Each row is a point on a tangle of strands that fork, close into loops and nearly touch. The rows are in no order.
Points whose rows are less than 97.1 apart are linked; no others are. Some points are linked to none.
(940): [-23  16 -24  21  -3   7  20 -19  -3 -33  39 -18 -32  28 -17 -29   5   8
 -52  11   0 -32  -8 -13  -2  74]
(414): [-15  24  -6  23  14  39  -1 -35 -12 -52 -22 -49 -26   3  22   3 -12 -30
 -16  25 -10  20 -22 -26 -26  39]
(202): [-20 -27  20   7 -17 -11 -19 -29  -3 -15 -40  -1   2  10  39   9 -27 -39
  -3  75 -61  23 -19 -19   4  -5]
(494): [-16  32  13 -15 -33  -2  -1  34  11  20 -12 -39   2  13   7   1 -15  21
  25 -11 -14  35 -11 -15  12  -2]
(762): [ 13   6  20 -11  42  19 -33 -48   0 -23 -47 -12 -14 -31  -4  14  17 -46
   8  38 -47  16 -21  29 -26   7]
(30): [ 24 -27 -22 -26  24  49  -9  -8  14 -19 -14   0 -32  -5 -25  17  45   8
 -11  26 -27 -28   7 104 -44 -42]
(665): [ -6  16 -29  30  -3 -64  16  46  21   4  22  13 -25  -6  -4  44  17  14
  28 -26  12  10  40  44  20 -35]
(643): [ 10   9   7 -12  79  14 -28 -53 -10 -21 -56 -23  -8 -60 -11   3  14 -46
  18  26 -25   8 -17  13 -30  13]
(946): [-52 -21  -3  37 -28  21  23 -12   5 -14  68  60 -12  47  -8 -10  62  30
 -33 -48   4 -45  18 -14  20  34]
(194): [ 21  -5  22   0 -37 -10  21  39  18  49 -29  -2  42  -4  15  12  -1   4
  69  56 -15  54 -21 -31  -2 -45]
(834): [  8 -27  43   0 -14  29  -5  23 -11  11 -41  10   8 -20  25  -3  12 -31
  31  58 -36  55 -20  39 -11 -43]
(870): [  8 -17   6 -10  -4  55  -6  18 -37 -29 -33 -15  35 -14  56 -10 -23 -83
   5   9  21  60  -9 -21  18 -16]
(116): [  0  15 -57 -24   2 -32   8 -61  15 -55  -1  32  -4   4   4 -15  55  -5
   0  31   4 -17  67  52  -7  27]
(85): [-12  42 -46  -5  -4  22  -5 -10  13 -55 -11 -28 -23 -16 -18 -13  24 -15
  -4  -8   2   7  28  13  -5  28]
(500): [-11  14  73  51  44  21   4  -6  -3 -28   1  32 -20  20 -15 -38  25  36
 -43  -8   1 -29  -4 -36 -33  82]
(824): [-54 -26 -28  23 -44   5  41 -36  14 -22  47  25 -12  39   1   8  58  42
  -7 -57  19 -25  37  -7  23   4]
(233): [-28   0  55  29   3  33  -3  18  29  -1 -33 -17   4  32  -1 -42   5  41
 -46  -6  -7 -14 -25 -52 -24  39]
(231): [ -8  -3 -14  54   6 -76  22  27  21 -14  21  34 -23  12  -7  56  40  19
  30 -24   8  13  51  48  26 -50]
(27): [-18 -19 -51 -18  57 -44  24 -79   0 -20   8  32  25 -38 -21 -47  65 -14
  47  -2  -8 -23  55  19   8  13]
(848): [-23  17 -55 -14 -18 -39  25 -53  13 -49  25  10 -14  14  -9   0  34   2
  -8  20  -1 -22  41  22   1  47]
(839): [ 14  -2  56 -19  -4  34 -20  35  13  40  -7  32  41  35   1 -43 -34  36
 -43 -34  26 -28 -33 -42   3  -5]
(608): [ -3  22  15 -36  36 -40 -15 -44  11 -10 -23 -18  -8 -42 -39   8  12  -1
  16   3 -51   6   1  12 -15  28]
(937): [ 58  25 -33  -9   7  11  -6  55   2  37  22  14  -8 -22  11  21   4 -31
  41  -7  44  18   9  43  -6 -46]
(251): [-31  22  14  -7 -32   2   5  30  10   3   1 -41 -10   8 -13 -15  -3  37
   3 -35  -6  24  -4 -16   4  18]
(117): [ -7  25 -11   4  13  20 -15 -39   2 -36 -21 -30 -22  -9   5  12  -3 -46
 -11  41 -33  19 -17  -6 -14  28]
(212): [-27 -17 -27 -10  32 -54  54 -82  -2 -22  45   2  14 -21 -44 -19  41  -5
  15 -20 -10 -27  19 -11  11  51]
(475): [-16  -6  31   1 -20 -29 -15  44 -14  47  30  13  13  22  -4  14 -30  54
 -28 -69  42 -43 -15 -21  29   6]
(322): [ 32   3  -3  22  21 -13  11  53  13  17   6  13 -39 -20 -31  27  53  31
  39   1   3  22  33  81 -23 -50]
(835): [-23  12  -4  30  16  61   5  -4 -11 -38  -6 -44 -26  22  12 -27 -13 -10
 -43  -6   8  -6 -22 -36 -35  42]
(731): [ 60 -22  13   8  26   7   5  55 -16  71  24  18 -22 -14  13  23   5  -6
  43  22  13  43 -13  36 -49 -63]
(150): [ -6  -9  -9 -15 -46 -18 -30  -8 -22  48   5 -10  26  22  39   3 -71 -14
 -11   8 -14 -23 -21 -36  36 -15]
(450): [-20 -15  29   6 -34  30  15  22  26  10 -38 -38  32  28  20 -32 -24  16
   3   9  -9  22 -37 -58  -3  -7]
(408): [ 21 -33   4 -14   4  58  -5  25 -10   1   5  -3 -35  -6  -9  22  25  -9
   3  35 -34   6 -11  91 -30 -61]
(258): [-23 -11 -46 -13  49 -43  40 -79   1 -24  19  10  18 -37 -42 -29  47  -7
  33 -19 -14 -22  40  -2  11  26]
(816): [-22 -55  27  10 -42  22  19  16  26  23 -35 -20  53  22  26 -29 -40  11
 -20  22 -10 -12 -41 -78  21 -18]
(367): [ 57 -12  12 -20 -57   4  -7 -17 -30  40  -6   8  34  14  11  26 -79  23
  11   5  38  13 -16 -46  35 -37]
(919): [  5  -6 -46 -32  43 -42  12 -75   3 -41  -2  41  11 -22 -10 -28  70 -10
  24  21   3 -31  65  57 -16  22]
(520): [  7 -28  45  10   6  72   2  14  -5  -2 -24  -1  37  25  37 -53 -46 -14
 -47 -18  31 -14 -39 -65 -18 -20]
(863): [ 27  -7   2 -15  -5  58 -10  30 -34  -2 -16   2  24 -30  41  -9   3 -89
  13  12  23  64 -15  20  15 -33]
(15): [-10   0  -4 -11  17 -61   6 -45  24 -24   7  33 -12 -24 -28  54  47  24
  31 -17 -29 -22  53  52  11  -8]
(936): [ -5  20 -24   7  44  22  24 -56 -12 -68  -7 -35 -27 -35 -37 -26  14   7
 -11 -19  23 -10  10 -28 -24  60]
(197): [-50 -10  24  30 -14  18   3  28   2  -5  54  57 -10  33 -10 -18  40  32
 -39 -64   0 -41  17 -17  20  31]
(617): [  4  -2  -6 -20 -10  58 -10  15 -22  -7  -3 -29  21  22  38 -27 -49 -38
 -20 -17  22  15 -23 -43  10  -4]
(149): [ -4  19 -30   1  79 -33  19 -60 -17 -26   2 -38   3 -52 -31 -25  15 -29
  24   6  -4 -26   4  -7 -19  52]
(755): [-14 -32  -6  -4 -36 -21 -31  -7 -34  16 -11   0  37   2  58 -11 -65 -50
 -11  42 -35  -7  -7 -31  36 -20]
(580): [-36   8  41  -5 -26  11   9  39   7   2   8 -17 -10  11 -17 -27  20  59
 -14 -57   1  13  -2 -25   5  26]
(45): [ 92  12 -31   1  34 -16  -4  37   4  48  27  37 -21 -22  -3  43 -15 -21
  23   4  64  24   0  32 -17 -44]
(732): [ -8  48 -42 -10 -16  13 -14  15  23 -23  -2 -17 -24  -9   0   2  26 -18
  12   0 -10  11  25  44   2  -1]
(582): [ 46  -3  13 -15 -45 -11 -24 -11 -27  49   8  -5  20  21  -2  32 -82  35
 -13 -19  48 -16 -24 -31  33 -25]
(199): [ -4  23  38 -30   7 -42 -21 -29  27   5 -35 -10  -3 -12 -20  34   1  16
  20  26 -62  17  -9  19 -11   9]
(896): [ 31   8  -2   3 -19 -51 -29   0 -22  54  16 -15  13  18  -2  46 -79  25
  -2 -22  41 -17 -16 -20  36 -29]
(379): [  4  -4  53   1  15  54 -18  38  13  16 -14  18  31  33  22 -59 -31   6
 -49 -26  20 -29 -33 -55 -18   1]
(737): [-32  19 -45   0 -29 -22 -20  19  -9  29  45 -16  -7  29  14  10 -42   4
 -29  -7  -4 -51  -4 -12  27  15]
(364): [ 27  -6 -13   4  16   1  15  14  19  -7 -15  17 -41 -25 -40  15  66  38
  23  -3  -2  -1  46  99 -22 -42]
(860): [-16  14 -18  30  12  48   5  10  -7 -35  32 -24 -25  33   4 -41  -3  -5
 -60  -5   8 -31 -13 -26 -22  56]
(733): [ -7  13  24  -4 -41   7  13  31  25  30 -34 -35  24  13   7  -3 -13  20
  40  19 -17  42 -25 -36   3 -23]
(362): [-42  10  55  27   3  21 -10  42   4  -4  26  48  -5  28  -8 -43  32  37
 -46 -43  -8 -28  10 -27  -2  44]
(760): [-35  10 -31 -15 -13 -44  26 -47  10 -34  33   1 -21   6 -30  13  18  11
 -21   2 -12 -24  25   2  13  58]
(868): [ -8  33 -42   6  23  37   6 -39  -3 -72 -18 -41 -29 -29 -27 -18  20  -6
 -18 -10  13   9  15 -11 -17  47]
(200): [-16 -16 -11  40  13 -76  11 -16  30 -31  12  47 -21  12 -12  73  48  32
  20 -16  -9 -10  60  61  12 -33]
(957): [ 52 -27  16 -30 -58   7  14  -2 -15  31 -13  18  49  -3  14  18 -63   8
  28  26  34  33 -18 -61  29 -30]
(314): [ -2  22   1 -29  28 -45 -10 -37  19 -19  -3  17 -12 -37 -39  29  38   3
  18   1 -40 -17  34  48  -7  17]
(417): [-39  17 -54   8 -27 -12   2   1  -2  -6  50  -9 -15  37  -3 -14 -16   2
 -51   9  -3 -44   4  -8  14  52]
(831): [ 45  13 -33  18   1 -77 -27  10 -13  31  25   2   2  14 -16  58 -60  17
  -4 -34  59 -17   3   2  46 -32]
(813): [ 15  -9  29  -5  -3  40 -16  26 -10  10 -16   3 -16 -17   7   8  20 -25
  17  45 -41  41 -19  60 -22 -43]
(308): [ 40  14 -25 -25  -1  68 -14  34 -20   0  -2   2  16 -25  27   1   8 -82
  21   1  36  41 -13  35  11 -38]
(411): [ -6 -22  12  -2 -12  51   5  19 -25 -26 -36 -29  36   7  54 -23 -41 -55
  -2   3  13  45 -19 -48  12 -14]
(584): [ 36  31 -26  -9  -3  34 -10  46  -1  23   2  -2  -9 -23   6   5  19 -39
  40   1  19  31   1  51  -5 -42]
(688): [-13  39 -39   3 -21 -24   1  32  21  -9  10   1 -21  -4  -1  24  18   0
  19  -6  -3   4  39  42  11 -11]
(836): [-32   2 -15  -2 -34 -21 -34   7 -18  56  22 -20  12  34  22   3 -55   7
 -29  -3 -10 -35 -28 -30  26   4]
(370): [-34  -6  34  16 -21  31   2   9  28   7 -36 -42   7  33   9 -30 -14  31
 -28   8 -17  -1 -42 -57 -17  24]
(446): [ 20  -2  51 -12 -22   3 -32  26  -9  55   7  37  32  33  -7  -7 -44  58
 -44 -42  43 -49 -28 -34  20  -3]
(840): [-21   0   3   6 -23 -50   5  48  -6  37  39   1   0  11  -7  27 -36  49
  -8 -71  40 -21  -5 -16  33  -5]
(707): [ 39  -1   9  16  19   5   0  62  -6  47  15   2 -36 -12  -8  29  22  14
  38  22  -9  29  -2  65 -44 -61]
(431): [ 91 -20  -1   8  36 -19 -14  34 -13  64  24  41 -22 -16   3  43 -23 -13
  20  19  44  36 -13  21 -31 -56]
(139): [ -1  15 -29   9  71 -11  39 -62 -26 -42   7 -42  -7 -47 -31 -30  11  -7
  10  -6  25 -29   0 -24 -23  66]
(80): [ -8 -27  22  15   8  72  -3   5 -31 -16 -17 -13  19  28  54 -40 -54 -35
 -50  -8  23 -12 -31 -68 -19   4]
(83): [ 17 -22  33   0 -33   2   4  36   4  33 -36  13  28 -14  33   6  -5 -21
  50  57 -27  48 -17  -1   0 -54]
(513): [ -4  -2 -19  25 -10 -75   8  36  -7  21  41   3   0   9  -9  47 -36  33
   2 -67  53 -12   5 -13  42 -23]
(180): [-34 -17  -5 -11   6 -47  42 -73   3 -20  56   7  -7  -2 -48   0  30  16
 -17 -19 -13 -32   4 -10   8  71]
(722): [-35   3  74  23   2  28  -6  45  20   4  -8  18   1  24 -16 -52  28  55
 -36 -44  -6  -6  -3 -34 -14  33]
(687): [ 54 -45  14 -25 -49  -7  13  10 -20  24 -22  32  62 -32  20  10 -44 -19
  32  53  29  40  -7 -45  27 -38]
(185): [ 28 -26 -20 -26  27  21   4  -9  24 -17 -19  13 -32 -26 -43  10  52  31
   1   7 -10 -21  28 110 -34 -41]
(516): [-11   6  25 -16  -5 -15 -30 -15  16   9 -30   1 -12  13  18  31 -13 -13
  10  56 -72  13 -16  16  -3  -7]
(631): [ -1  20  -5 -29  72 -33 -18 -51   1 -15 -26 -22   0 -52 -26  -9  12 -27
  22   4 -36  -2  -5   3 -21  35]
(460): [-18 -27  11   2 -36 -11 -19   0 -12   1 -29   0  21  10  55  -1 -39 -45
  -2  57 -48  20  -9 -19  27 -14]

A piece is all that can be reached along the links. How many separate loops has the piece of each point below (a circle has one, a figure eight two, a Y none), and how many tips (points with one link)?
(896) | loops 1, tips 3
(15) | loops 2, tips 0
(212) | loops 1, tips 0

Name the points in between on the shortest way along the links from the first point to the second, in order.
(835); (643) | (414) > (117) > (762)
(687); (839) | (957) > (367) > (582) > (896) > (831) > (513) > (840) > (475) > (446)
(194); (364) | (83) > (834) > (813) > (408) > (30) > (185)
(149); (200) | (631) > (608) > (314) > (15)
(608); (737) | (199) > (516) > (202) > (460) > (755) > (150) > (836)
(816); (197) | (450) > (370) > (233) > (722) > (362)
